Points on a hilly landscape, in no order, each with its height.
A ball rolls from a point to whichever of its 2 nearest points has the largest drop for the distance, and stops where none of them is lower. Distance is the straight distance between rows; heights are no part of it.
mezu: [ -4  32 -33  19  14 -13   2  -5  -8   2  12  40  18   3  17  14  14 -19
 -12 -24  26]  (h 122)
bem: [ -3  11   6  19  12 -18  30  -5   0  36  21  -9 -19 -12   5  -8  10 -27
   3 -17 -31]  (h 270)
dak: [ 32  14   1 -19  14 -11 -15 -18   6   6  27  16   6  -4  -3 -14 -10  -7
  14 -19 -17]  (h 510)
zod: [-12 -12  29  32  14  12   3   9   9 -12 -14  -1  12 -13 -14  23  20   2
  24 -10   5]  (h 446)
napom: [-13  -6 -17  -4  -2  -3  38  -1 -28   8   9 -34 -19  12 -10  14  10   3
 -19  27 -21]  (h 261)
bemu: [  0  23   1 -25  13  -7   6  15 -15  26  12  -5 -38 -16  17   1 -16  -5
  30 -15 -43]  (h 457)
beme: [ 25   5  34 -11 -19  -8   1 -13 -19  32  -4 -30 -19 -14  14 -21 -36 -11
   4 -12 -29]  (h 421)
katos: [-10  -4   9  38  -3 -26  30  16  11 -12  -4  34  16  16  19  15  28 -19
 -29 -35  24]  (h 298)
tul: [  7  -6   2  27  12 -27  -4  15  15 -15  25  30  19   9   0  19 -26 -24
  -9 -54  11]  (h 274)
fipor: [ 22  -7  -5 -15 -17 -15 -36 -44   9   5  24  20  32   7  10   0  15  -5
   4  -7  23]  (h 420)
budu: [ -4 -21  10  -4  -2  -1   8   8  -3  -7 -12  -9  24  13   0  24  16  16
  -9  10  22]  (h 372)
vuger: [  9  13  16 -17  24 -12 -10   6  25 -30  18  38  16   7 -18  -2 -26  17
   3 -10 -17]  (h 362)
baf: [ -1   3  -8  10  28  -9  19   4  -8  19  27   5 -18  -9  -8   6 -10 -39
   5 -30 -28]  (h 260)
napon: [-14  -4 -37 -12  23  21  -1  11 -10 -37  17   2   8 -10 -30  35  -2   5
   6   6  -5]  (h 286)
nebip: [  7  23   6 -21  -2 -25 -19 -19 -16   6   5  13  33 -21  31 -10  15   2
   2 -34   1]  (h 361)
Vakek: [-15  19  -1  27   9  -3 -10   1   0 -12 -18  10  25  -1 -23  32  25  17
  22  -7  20]  (h 416)
rakit: [ 13   0  15 -22   6  11 -31  30 -11 -25 -11   4   2 -12  -4   7 -35  10
  16  -7   8]  (h 292)
zib: [-24  13  -9   8  24 -10  14  36 -24 -13  -2  11   3 -11   3  25 -11   2
   3 -16  -9]  (h 325)
Zom: [ -9   5  -8   9 -14  -4 -52  13  14   9 -27   4  -3 -11   7 -20 -44   9
   3   4   6]  (h 273)
Zare: [ 27  15   3 -29 -19 -41  -4 -11  -7  29   8  -6  13  15  19 -14 -22  15
  -6   4  -8]  (h 560)
Lodem: [ -4  11  19  14   5 -21  -3  -1  -1  -8  -5  16  28 -10  10   8  26  -4
  20 -26  11]  (h 394)
pubu: [-18  30 -19  -7   5 -10  12   9 -26   1  -8  34  31  17  15  24  22  10
   6  -3  29]  (h 208)
fizev: [ -8   2   3  22 -11  38  -4  -1  -4 -11 -41  -8 -16  -8  18 -25  21  -9
  -6  24  27]  (h 396)
reb: [ 38 -27   8 -13 -23   6 -16 -29   4   9  25  -7   5  35 -25   2 -45 -12
 -14  17  -4]  (h 365)
Mida: [ 10 -11  33  -1  -1  -7  44   1  16  11   0 -12  -9 -10   2 -22  12  -6
   1 -13 -32]  (h 288)
Zepa: [ -8  -1  -6   4  -1  14 -34  -5 -14  22 -19 -19 -26 -14  24 -18 -19 -21
  -5  23   6]  (h 306)
dav: [  8   4  -4  -6  11  10 -32  -1  14 -50  12  44  23  22 -21  23  -1  23
  -2  10  13]  (h 382)
zif: [  4  11   5 -25   2 -27  11  12 -11  23  13   1 -13  -3   9  -2 -31   8
  13  -8 -40]  (h 449)
num: [ -2 -12  25   3  18 -11  10  16  -3   2  -1  -3   8 -17  -1  13 -13  -4
  18 -31 -11]  (h 481)
Nufu: [ 11  -2   1 -10   3  22 -40  24 -13 -42  -3  18  10   8 -15  28 -10   7
   8   9  25]  (h 204)
beka: [ -8  19   8  18 -17   6  -8  -5  17   9 -26 -10 -22 -28  22 -20  23  18
  21  -1 -10]  (h 477)
mul: [ -8 -23   5   6  -5  18 -24   1 -10  12 -31  -9   0  -7  17 -21 -10 -32
 -14  17  24]  (h 328)
ruz: [-14  19 -44  -9  27  20   6   5 -16 -28  20  27   9  15 -19  28   9  -5
   4  -2   9]  (h 262)
Rez: [  1   4  16  20   0 -16  52  -6  14  18  12  -4 -22  -7   0 -30  25 -22
  -4 -17 -38]  (h 278)
vav: [  9 -11 -18  -4  -3  -4 -32   2  13 -13   7  -6   1   3 -21  -4 -48  17
   3  11  -7]  (h 439)
vafif: [  6   4 -18   7  11  18 -14 -14   3  11  10 -15 -11 -14 -17   9   7  -5
  22  10  10]  (h 447)
nosa: [ -4  10 -41 -16   4  10  -2  -2 -15   6  18  -8  -5   6 -11  14  -5  10
  -1  19  -5]  (h 164)
Tunu: [  0 -29  23 -10  -3 -18  -8  16  -2 -36   5  11  34  17 -20  38 -24  23
   2 -13   0]  (h 407)
laka: [-27   9 -14   4  24  17  45  18 -36 -11  -7  -1  -1  -2   3  23  25  -1
  -8   5   2]  (h 293)
Lov: [ -7   2   8  29 -10  13   7  -4  26   8 -26 -19 -10 -15  -8  -9  23  10
   8   6   1]  (h 485)
selo: [ 26  11 -29 -27   9   8 -17  -8  -4   6  26  -2  -7  20 -11   5  -7   0
 -10  32   7]  (h 196)
regub: [ -5   4  23   4  15 -10  24   8  -2   9  -4  -6  -4 -19  11   3  20  -2
  13 -14  -3]  (h 491)
Res: [-11  -6   5  18  14  -4  24  -5   4   9  10   7   7  -6   1  13  27 -21
  -2 -24   9]  (h 499)
sis: [ -3  -4   9  -1  -3 -22  48  13   6  16   2  -7  -6   7  10  -7  16  11
 -10   1 -19]  (h 294)
Mumo: [  6 -15  27  14 -19  17  -3   9  22 -13 -35  -8  -6 -22  11 -31  14  -8
   0  -4   9]  (h 419)
zesa: [-34  21 -30  19  -5 -30  22 -14   8  13  -9  22  19  12  -6  11  17  35
  -2   6  -5]  (h 498)
Lukit: [-16  19 -17  19   4 -15  22  -3 -20  -4   1  35  23  20  24  22  32 -18
 -18 -23  40]  (h 149)
savat: [-15   3   1  -1   0  10  24  13  -9  14 -10 -24 -27 -11   6   1   5  18
  -2  15  -9]  (h 564)
Lurev: [-10   8   7  11  -8  24 -42  -6  -9  -3 -43   2   6 -19  19  -8   9  -9
  12  11  39]  (h 355)
Zibuk: [ -3 -33   8  19  -9 -16  28 -11  34  10   2 -15  15  16 -23   8  12  18
 -11   3   0]  (h 506)
lav: [-38  -7 -35  10 -22   5 -12   9 -14 -15 -26 -24 -19  -5   1   8 -17  32
 -23  33  -7]  (h 582)
tetuz: [ 25   6   9   1 -12  21  11 -35  -9  28   1 -32 -14   2  16 -17  37 -25
 -16  24  18]  (h 544)
gibiv: [ -1 -12   4  22 -20  32 -10   0  16  -8 -40  -5 -21 -14  12 -49  18 -27
 -13   8  14]  (h 410)
kerag: [ 19  18  14 -12  18 -31   2 -13  -3  18  26  21   1 -17   4 -10 -22 -18
  13 -39 -25]  (h 500)
vip: [ 20 -38  17  -7  -2  -3  -8 -29   6  18  45  -3  12  10 -13  14   1 -24
  10  -5  10]  (h 521)
kob: [  8  25 -16 -32  -6 -20  -9   2 -11  17  13  -1  -5  13  12  -6 -18  16
   1  16  -6]  (h 570)
Mab: [ -7  26  -9 -18 -18 -30  -7  -3   1  13 -15   1   8  -2  23   1  -2  35
  -1  10  17]  (h 519)
Pom: [  6 -24  15  -1  -6  18   9   9 -12   9 -10 -42 -23  -1   7 -12 -13 -12
 -13  25   5]  (h 376)
Muni: [ 11   4  39   3 -14  -7  -7 -14   9   6 -16 -14   0 -24  25 -25  13   6
   6 -23 -11]  (h 462)
rulef: [ 29 -41  24 -13 -11   3  -2 -11  -5  11   6 -13   8  18 -17   4 -47 -10
 -16  -6   1]  (h 404)
dabav: [  6 -21  -3  17  -6  -6  44 -17  18  18  16 -18   1  17 -16  -8  33   1
 -10   9  -5]  (h 517)
mudus: [  0   0 -28 -16   7   0  -7   1  10 -16  21   0  -9   2 -34   3 -42  28
   4   4 -34]  (h 415)
Rir: [ -6 -14  48  22  -8  10   5  19  20 -24 -27   5  11 -12 -11   9  44  -2
  13 -11  11]  (h 438)
Tos: [-26   8 -36  17 -10 -14  -4 -10  12   6   2   4  15  -2 -18  21   2  40
  -1  11   0]  (h 487)
Nane: [-18  18   3   2   1  11 -12  25 -14 -12 -34  -7   2 -17   7  16   9  17
  18  -1  12]  (h 451)
salu: [-16  -4 -19  -5 -12  -2 -16   4  -6  18 -12 -24 -18   7   9 -10 -31  12
 -10  31  -4]  (h 543)
zakeb: [  7  10 -20   4  19 -12 -12 -17  32  25  36   9  -4   6 -36  -6 -21   1
  11  -2 -29]  (h 478)
fune: [ -3  -1  -2  36   5 -40  12  18  11  -2   7  26  21  13   7  21  -4 -13
 -24 -42  21]  (h 285)
nela: [-14  18  12  31 -12   9  14  13  13 -16 -37  13   4  -3 -14   3  42  22
  18   3  14]  (h 414)
voluk: [-23  -8   5  16 -23 -20 -31   2  10  20 -33   3  -9  -5  17 -30 -51   1
  -3   3 -10]  (h 246)
dod: [-39 -12 -24  20 -18  24 -10  15  -7  -8 -39 -21 -26   0   5 -14  -9   5
 -25  35  -7]  (h 566)
Pufe: [ -3  -5  17  -5 -33 -12  -4  -8   2  18 -32 -10 -20   2  37 -57 -11 -11
 -26  14 -12]  (h 242)
Bibam: [-17 -32  14   7  -4  21  -2  12  -3   1 -31 -24 -13  -1   8 -30 -17 -20
 -21  26   1]  (h 351)
givek: [ 13   8 -13  -2   3   7 -46   4  22 -28   2  20  18  14 -19   5 -15  23
  -6  21  26]  (h 409)
bibav: [-19 -44  -1  25  -3   6  -6   4  -3   6 -23 -37   1   8 -11 -17 -29 -18
 -35  28   0]  (h 379)
Buso: [  5  -9  17  -2  -8 -19 -11  10  10  -5  -7  -3  24  -1  -5  14 -23  24
   9  -3   9]  (h 345)
Pez: [  1  15 -25 -14  -3  11 -49  -2 -11  27  -6  -3 -24   6  17 -29 -35 -22
   0  22  -1]  (h 287)
mek: [ -8  -1 -10  17  -7  18 -51 -26   8   2 -25  -5  12 -13  13  -9  -5 -30
  10   1  37]  (h 331)
gisiz: [ 11   4  -5   9 -27  21  20  -5  13  20 -17 -17 -27 -11   3 -37  34   0
  -9  13  -8]  (h 254)
fav: [  9 -19  14   6 -29   9  10   4  20  11 -23 -17 -29  -3   5 -44   5   0
 -16  11 -17]  (h 239)
Repiz: [ 26  10  -5 -15   6  20 -44 -14   8  -8   7  10   9 -12   5  -6   5  -9
  20   0  23]  (h 110)
Sege: [ 28  14   0  -8  -8 -26 -31 -43   5  17  19   1  25  -5   8 -16   8  -3
   5 -15   5]  (h 442)
mog: [ -7 -11 -27 -20  -2  13 -25  16 -15 -39   4 -13  -3   0 -18  13 -32  17
 -18  18   0]  (h 623)
rof: [-23  -8   7  30  13   6  49  17  22   1  -3  -3 -14 -11 -16  -7  22  -4
   1 -20 -29]  (h 347)
vanek: [ 23 -25  31   5  -1  25  15 -18   6   3   0 -27 -17 -14   9 -23  29 -31
   0   3  -2]  (h 698)
bom: [-15  18 -11   2 -11 -43  16  -2  11  18  -4   9  19   7  18  -7  10  38
  -7   4   0]  (h 507)
Fut: [-40  14 -19  33  27  24  17   4  -9   7  -3  11 -14 -23  -8  20  12   0
  22 -19 -10]  (h 460)
Lus: [  4  16   9   9 -21   4  16  -7  27  -2  -5   4  -9 -25  11 -44  46   9
   6 -33 -31]  (h 275)
fibas: [  9 -25  13 -13  20  23  17  18 -29   0   8 -29 -14  -7   2  20  -2 -17
   4  10  -2]  (h 688)
Dor: [  5  19  21  -1 -12 -22 -22 -19   1 -12  -8   6  31 -20  22   2  28  10
   8 -18  19]  (h 383)
Bezo: [  2  -8  -3   8  29 -11  20  18  -3   5  26  19  -2   0  -9   6 -41 -30
  -5 -47 -24]  (h 251)
Tudo: [ 31 -43  23 -27   1  34 -26  -1  -9 -19  19  -3  -8  11 -18  11 -45 -16
  -1  -1  10]  (h 668)
geza: [ 16 -46  25 -23  -5   6   5   0  -9 -13   1 -12  -2   9 -27  22 -57   3
  -4 -12 -16]  (h 432)
zegob: [  4 -26   4   7 -16 -10 -31 -10   4   6 -22 -10  20  11  14 -10 -27  -7
 -19  13  25]  (h 360)
ker: [-16  47 -16  17  17  -1  33  -3 -22  17   0  19 -11  -8  38  -1  29 -21
  -7 -27   3]  (h 434)
rulod: [ 22 -35  16 -21  10  26 -10  12 -22  -4  16 -25 -15  -2  -6  18 -28 -15
   7  -1   5]  (h 681)
dag: [-13  24  -3   5 -11  24  -8  -8 -16   4 -32  -1 -11  -9  21  -4  14   3
   2  21  32]  (h 381)
Rure: [-28   5  14  29   9   1  36  35  -8 -26 -23  14  11   2  -9  20  30   6
  -6 -13   7]  (h 321)
Kef: [-18   9 -10   8  31  -3   1  48 -14 -39  13  28   3  -5 -13  28 -17 -10
   0 -25 -13]  (h 334)
kab: [ 26 -23   9 -35  -6   7 -14 -18 -21   4  18   0  11  13  26  20  24 -20
   3   7  43]  (h 503)
nif: [ -9 -23  15  30  -2   1  20  -8  38  10 -10  -9   6  -9 -23  -8  18  16
   6  -5  -5]  (h 494)
vipob: [-15  -5  16   4 -21 -12 -24  -7   6  16 -39   5   7  -4  28 -43 -27 -18
 -14   9  -1]  (h 222)
mobo: [-12   6 -47  -5  18  -1  -4  -4   9 -26  43  -2 -12   8 -39   6 -17   9
  -3  16 -40]  (h 401)
Golod: [ -7   7   7  15  -3   6 -31  18  -4 -23 -24   5  11  -8 -11  32  11  21
  13   3  31]  (h 431)
fes: [ -6   9 -11  -3  29  11 -13  34 -11 -42   9  29  12   3 -21  42   4  -2
  12 -16  -2]  (h 343)
dogo: [ 42 -12  26 -36   7   7 -16 -32  14 -13  37  25   5  22  -4  -9 -18 -12
   7  -4  -3]  (h 551)
lun: [ -5   4  16 -16 -16  -7  -2   9 -10  25 -26 -17 -26   0  39 -29 -15   6
 -12  11   3]  (h 264)
roko: [ 18  11  -7  -3  -9   1  11 -35 -12  29  16 -21   1  13   7   2  26 -14
  -7  24  20]  (h 535)
sirun: [ 22  15  29 -35 -10 -23 -15 -13 -21  -2  -4  -8  20 -20  39 -15   1  11
  -2 -20   8]  (h 337)
migo: [ 17 -12  10   8 -18 -16  47 -15  33  18   3 -10   4  13 -12 -32  18  11
 -13  10 -18]  (h 526)
gine: [ 19   4  24 -14   8 -26   6 -26 -11   9  23   2  17 -22  15  -9   2 -13
   7 -41 -16]  (h 489)
miku: [  2 -38   2  -6  13  -2   3 -14  -7   8  44  12   6  19  -3  30  17 -32
   2  -8  16]  (h 511)
sif: [  2 -23   0  -3 -19  -5 -40   4  -3 -19 -12   2  24  17  -3  10 -42   7
 -13  16  27]  (h 403)
Fus: [-19  24   7  29   5  -9  10  -3  10   2 -20  17  18 -13  -4   9  27  11
  18 -11   7]  (h 406)
tuli: [ 20 -21  34 -11 -15   4   9  -6 -20  22 -12 -36 -18   1   4 -22 -27 -22
 -11   7  -9]  (h 400)
Lof: [ 11   6   8 -12   4  24 -44  10  -7 -24  -9  17   7  -6   5  14  10  -7
  24   0  36]  (h 161)
Ver: [  1  15 -44  -7  22  22 -15 -19  -2  -8  34  12 -13   7 -27   9   3   4
   5  18  -9]  (h 138)
bodu: [-17  31   7   4   0  10 -11   5  -5   5 -25  -1 -19 -31  15   3   8  14
  33  -4  -2]  (h 464)
Miz: [-25  -2 -17  12  12   5  -3  23   1  -9  -5 -14 -13 -19 -21  25 -15  23
  22  -3 -17]  (h 479)
nus: [  4  18 -31 -33 -12  -3 -40   8 -15   5   0   8 -14  17  22 -26 -37   0
 -15  31   9]  (h 266)
gibuf: [-21  20  -7  -9  13 -13  19  19 -14  28  12  -6 -38   0  24  14  -2  -2
  13   3 -42]  (h 463)
tar: [ -1 -10  -3 -17  18  11 -14  15   5 -43  25  38  17  14 -19  29   3   2
  11   4   9]  (h 359)
Sivek: [ 14  -5  14  -7 -20 -36  18 -17   8  27   2  -8  14   8   4 -17 -10  20
  -5   5  -1]  (h 549)
Vog: [ 11  -9  16   5 -14 -14 -34 -35  13  -5  12   4  34  -2  18   9  31  -2
  13 -17  27]  (h 399)
liniv: [  2 -11  -5  12   4  -6  16 -29   6  31  21 -12  11  16 -13   7  31 -12
  -2  16   5]  (h 525)
Dagi: [ 25  10   4   4  -7  29  29 -32  -2  12  -2 -15 -19  -5   5 -27  58 -17
  -3   6   7]  (h 550)
vuf: [ -9 -37   9   8 -18  -7   4   2 -16  15 -18 -26   1  23  -8 -22 -47 -24
 -30  25 -11]  (h 398)
pur: [ 19 -17  -1 -14  -4  10 -51   1  17 -41  -2  14  18  23 -15  -3 -45  12
 -12  15  17]  (h 441)
Tedi: [  9 -21  -9 -28   7  22 -15  -1   0 -43  17  -8 -10  14 -28  -4 -41  10
 -22  20 -14]  (h 641)
Nik: [-28  28 -16  -4   8   1  35  14 -18  22  -6  -8 -36  11  22   9  21   6
   2  19 -29]  (h 467)
mufa: [-14 -25  10   9  11  -3  14 -13   0   1  28  23  19   5   9  34  32 -28
   2 -24  23]  (h 505)
Pof: [ 36 -16   9 -29  -3   2 -24  -9   4 -10  16  12  11  16  -3  -2 -26  -6
   3   1  14]  (h 573)
pofi: [ -6  19 -30 -14   9   4  -4   8 -19 -21   1  27  28  17  -9  33  13  19
   3   7  23]  (h 236)
reros: [ 23 -14  44  -9  -6 -15   9 -23  -2   6   1 -12  14 -10  14 -18   2 -11
   3 -24 -10]  (h 475)
kapi: [ 10 -21  29  -2  19  26  29   5 -10   8   9 -25 -15 -10   1   3  28 -29
  12   5  -1]  (h 693)
Vubag: [  7 -25  23  16 -15 -21  -5  -3  22   8 -24 -16  13  -3  -7  -7 -28  20
  -3  -5   8]  (h 307)
kolo: [ 22 -29  20 -19 -19   2 -33 -21  15  -5  29  15  25  19  -1  11 -14  -1
   5   0  29]  (h 593)
feba: [ 10   9   0  -4 -29   9  15  -6  25   8  -5 -15 -37 -11  17 -48  35   6
   4  -9 -29]  (h 265)
ripuf: [  7  20  -4  -2 -12 -32 -11 -29  16  28   9  -2   8 -16   7 -12   2   5
  17 -18 -15]  (h 461)
lalud: [ -8  18 -26   9  26   9 -13  -1  13  17  34   5 -19 -10 -25   6 -13  -4
  25  -4 -32]  (h 482)
mufot: [  4 -24  -6  -9  -8  -1 -19   2  -6  -5  -9 -12   6  18 -12  -4 -58   8
 -17  13   1]  (h 443)
masi: [  0  21  13 -24 -23 -12   5   3  -6   3 -26  -9  -7  -1  50 -28   5  17
 -18  14   9]  (h 283)
fol: [  9   8  17   3 -11  -1 -18 -19   3  32  -2 -31 -30 -20  13 -28 -16 -15
  12  -9 -28]  (h 435)
zusum: [ -5   6  -2  -8   1 -20  20   1 -18  -2   6  22  31  17  24  29  31  -8
  -6  -5  33]  (h 180)
zam: [-15  12   4  41  -3  -4  42  21   2 -22 -23  33   5   2   6   4  42 -10
 -14 -26  19]  (h 310)
kog: [ 12  23  13 -28  16  -2 -15  42 -13 -30   1  21   9  -7   0  10 -15   7
  18 -18  -5]  (h 324)
Luk: [-15 -16  -4  26 -15  13   7   5  11 -22 -34 -11   9  12 -15   6  18  28
 -15  26  24]  (h 378)
nizir: [ 12  -8   8   9  31  -8  -2  16  17 -23  28  38   1  -2  -6  15 -35 -25
  -1 -52  -7]  (h 263)
Zula: [-29  16 -16  13  20   9  -5  15  -3  11   3   1 -29 -21  -6  17  -4   6
  33 -17 -30]  (h 466)
Kov: [ -1 -16  23  11 -21  -6  -2  -4  19  12 -24 -22  -8  -7  11 -28 -19   7
  -7  13   3]  (h 269)
rov: [-17 -19  13  20  -6   5  17  12   5 -28 -19   7  22  10 -17  27  31  17
  -5   9  24]  (h 346)
pizu: [-13  25   0   4  -6  -3  38  16  13   2 -16  20 -13  -5  17 -20  44  12
  -4  -6  -4]  (h 422)
sovig: [-19 -10 -38  33  19  -7   4   1   1 -11  32  20  11   5 -28  29  -3 -13
  -4 -20  -8]  (h 316)
rut: [ -1  34 -45  12  27   2  -4 -11   9  -6  26  47   5  11  -3  10  10 -21
   0 -17  14]  (h 100)
raved: [  6  -4   9  -1 -25 -23  20  -5  30  12 -14 -14  -3   7   9 -28  15  23
 -16  15  -4]  (h 536)
Rozu: [ -7   8 -26 -12  26  -1   7  -5  21 -40  38  22   1  16 -29   4 -12  17
 -21  18 -28]  (h 388)
zaku: [  2 -16   5 -12  15  16 -24  29  -6 -44  -5   0   4  -4 -27  25 -25  11
  13  -8  -1]  (h 249)
vez: [-20   0 -12  12 -15  22   0   4  -4  16 -21 -24 -32   1  13 -10  -3  14
 -10  26   3]  (h 554)
morod: [  8 -14  -5   8 -11  -5  26  -7 -16  25  16 -45 -10  22 -21   8  -6  -4
 -17  41 -16]  (h 280)
pubav: [-28  -6   4  41  26  28  23   5  -3  -6 -11   0   0 -14 -19  27  31 -11
  18 -12   0]  (h 454)
sevim: [ 15   3 -14 -36   0   7  -1  -8 -21   8  15   4  15  21  15  15  13  -1
  -7  20  34]  (h 490)
pobot: [ 43  -4   0 -13 -11 -10  -2 -20  -9  22  33 -17  -3  24 -29   0 -37 -12
  -3  14 -18]  (h 330)
Bidam: [ 22  10  30 -36  -9 -19   9 -10 -18  23   8  -6 -10  -5  15 -15 -37  -4
  14 -28 -34]  (h 436)
Vob: [ -5   8  -9  -3 -14   1  45   5  -5  18  -1 -10 -26  15   6 -17  32  11
 -15  22 -19]  (h 282)
vovu: [  4  -2  34   8 -15   0 -20 -25   6  15 -16 -29 -15 -35  22 -38 -14   2
  11 -27 -21]  (h 452)
dab: [-12   2 -28  20  10 -25  -6 -10  16  23  15   3  15   3 -25  12  -6  18
  13  -6 -15]  (h 476)
seb: [  9 -26  29  -8  -3   4 -11   5  -9  -9 -12 -13   8   2  15  12  -7  -2
  -3   4  23]  (h 405)
kem: [ 28  15  -1 -44  20  23 -22  18 -12 -14  13  11  -5   7  12  -7 -11  -9
   7  12  16]  (h 111)
naz: [-16  17 -19 -11 -18 -15  -6  12  -9  11 -17 -17 -11   6  23   1  -6  35
  -7  25  -3]  (h 531)
bimur: [ -8  18 -13  -4  26 -10  -1  21  30 -36  21  34   3   8 -21  -1 -29  26
 -10   3 -37]  (h 377)
fazof: [ -7  18  -7   3  13   1  -1 -20  -3  28   9 -10 -13 -22  -1   5  16 -11
  26  -6  -4]  (h 450)
Rer: [ 27  20  -3 -43   4   4 -27  -9  -5  -8  13  12   7  -2  18  -4   4  -2
  10   2  23]  (h 39)
simuz: [-10  -1 -17  18 -28  23  24  21  14 -23 -36   1  -2  13 -15 -11  33  39
 -12  18  10]  (h 402)
Zub: [ 21 -29   6 -28   6  20  -8   1  -4 -24  33  -4  -4  23 -29  15 -30  -2
  -3   8  -4]  (h 655)
tanab: [  0   4  34  15  -9  14  -6   1  14 -19 -31  -4   8 -32   7  -7  39   1
  15 -13  14]  (h 430)
mepar: [ 14 -12   6  -6   3  14 -15 -10 -12  11   1 -25  -3  -6   3   7  -2 -11
   8   6  20]  (h 428)
rupa: [ 13  -6   9 -23  18   2 -13  18   4 -24  14  28  21  10 -14  13 -13   4
  13 -17   2]  (h 344)
muvu: [-21  -2   0  23 -27   8  -6   7  19  -2 -47  -4   4  10   6 -19   7  20
 -23  27  20]  (h 408)
vola: [  8  -7   5  21   6  24  43 -22  18  14   5  -1 -12  -3  -6 -16  59 -27
   3  -1  -3]  (h 553)
sitaf: [ 23  -5   2  -3  -9 -16   5 -10 -12  32  27 -34  -9  17  -8   4 -18 -14
  -5  28  -7]  (h 302)
tib: [-20  27  -9   7  23   8  23  -6 -13  23  -1   8 -17 -24  16  -1  25 -19
  15 -21  -6]  (h 440)
noset: [  5   9 -15 -25   8   7  21   7 -40  18  16 -14  -1  13  14  16  22 -12
 -10  24  18]  (h 480)
gif: [ -6   9  -2   7 -25  23  29  26  17  -7 -27   4 -16  -1   1 -17  36  19
   6   5  -5]  (h 413)
Kes: [  9 -45  21 -13  12   5   2   7  -2 -24  14   3  16   9 -36  38 -38  -2
   9 -25 -15]  (h 456)
biben: [ -4 -27  21  12  12  -4   3  19   3 -16   4   5  13  -9 -27  34 -21   4
  22 -30  -6]  (h 470)
rutaz: [  5 -21  -5 -15  -3 -21   5   8   0 -16   9   1  19  11 -21  20 -27  23
  -5  -1 -10]  (h 380)
miba: [ -6  26 -48   7  26  14  -4 -17  13   1  36  36   2  15 -29   8   9   2
   5   4   3]  (h 119)
Zur: [-27 -11 -48  14  22   7   9  16  -6 -43  28  14   2  -8 -36  32  -7  -6
   1 -15 -18]  (h 305)
dul: [-26   1 -13  -4  12  -7  56  22 -23   0   6 -10 -10   8   1   9  22   8
 -21  12 -13]  (h 277)
duzor: [  9   5 -15   8   2 -14 -14 -30  17  26  21  -4  10  -6 -21   1  -6   2
  19  -5  -7]  (h 465)
fov: [-14  40  -2   6  -1 -18  37   5  -8   2 -16  25  -1 -12  36 -15  35  -8
  -7 -20   2]  (h 427)
zadu: [ 11  16  21 -27  -8 -24  14  -3 -11   5 -14   4  14  -9  37  -9  20   9
  -9  -3  12]  (h 308)
bepu: [-19  -2 -21  -8 -15   0 -10  21 -25 -28 -18 -20   3  -4 -12  25 -22  27
 -15  24  -2]  (h 604)
vibu: [-33  28 -16   4  20  17  18  26 -41 -19  -9  10  -1  -9  -1  30  15  12
  10  -5   5]  (h 309)
les: [ 33  19   9 -34  21  -2 -26 -34  22 -11  36  26   2   6   2 -20   1 -12
   3  -1  -2]  (h 527)
mivu: [  1   0  -3   5 -16  18  24  -8  -5  23  -7 -34 -30  12  -2 -18  21  -9
 -12  33 -10]  (h 268)
vobez: [-11  21 -11 -20   8   2  34   7 -37  24   8 -15 -21   2  14   3  24  -8
   1  19  -9]  (h 472)
tido: [ -4  13 -13  12  -9   5 -61  -5  15  -3 -25   8  11 -13   0 -21 -20  -7
   8   7  25]  (h 301)
gamam: [  8  26 -24   2  32   9 -12  -8  15  10  38  23 -11 -12 -14  -9  -3 -28
  16 -16 -22]  (h 486)
Gane: [-27  -9   5  24   5   6  39  31   8 -19 -19  -2  -8 -13 -13  10  24  18
  -3  -5 -18]  (h 335)
Mosug: [ 14  12 -15   1 -19   0  35   0  22   9   0  14 -13  -3  -1 -42  56   0
   0 -28 -30]  (h 281)
gase: [ 29   6 -23 -35  -5   1 -32  -1  -8   2  19  -4  -5  26   5 -15 -28 -10
 -25  35   9]  (h 233)
dabun: [-26 -18  -5  25 -21   3 -21  -4  14  11 -33  -6  10   7   8 -25 -21  -3
 -27  25  17]  (h 387)

For each start below, name the point where the ball stops.
Pof => beme
vip => napom
Zula => vipob

Call two points neighbours if one is among the 2 nearest of the other. Go from one point of each pair to the other, from neighbour to neighbour, staying as low as possible. Name the highest point that can't be avoided.
beme, napom => dab
Rer, vipob => pur
Dor, zegob => nela
rupa, napom => tar
rov, zegob => muvu
fav, Bezo => sis
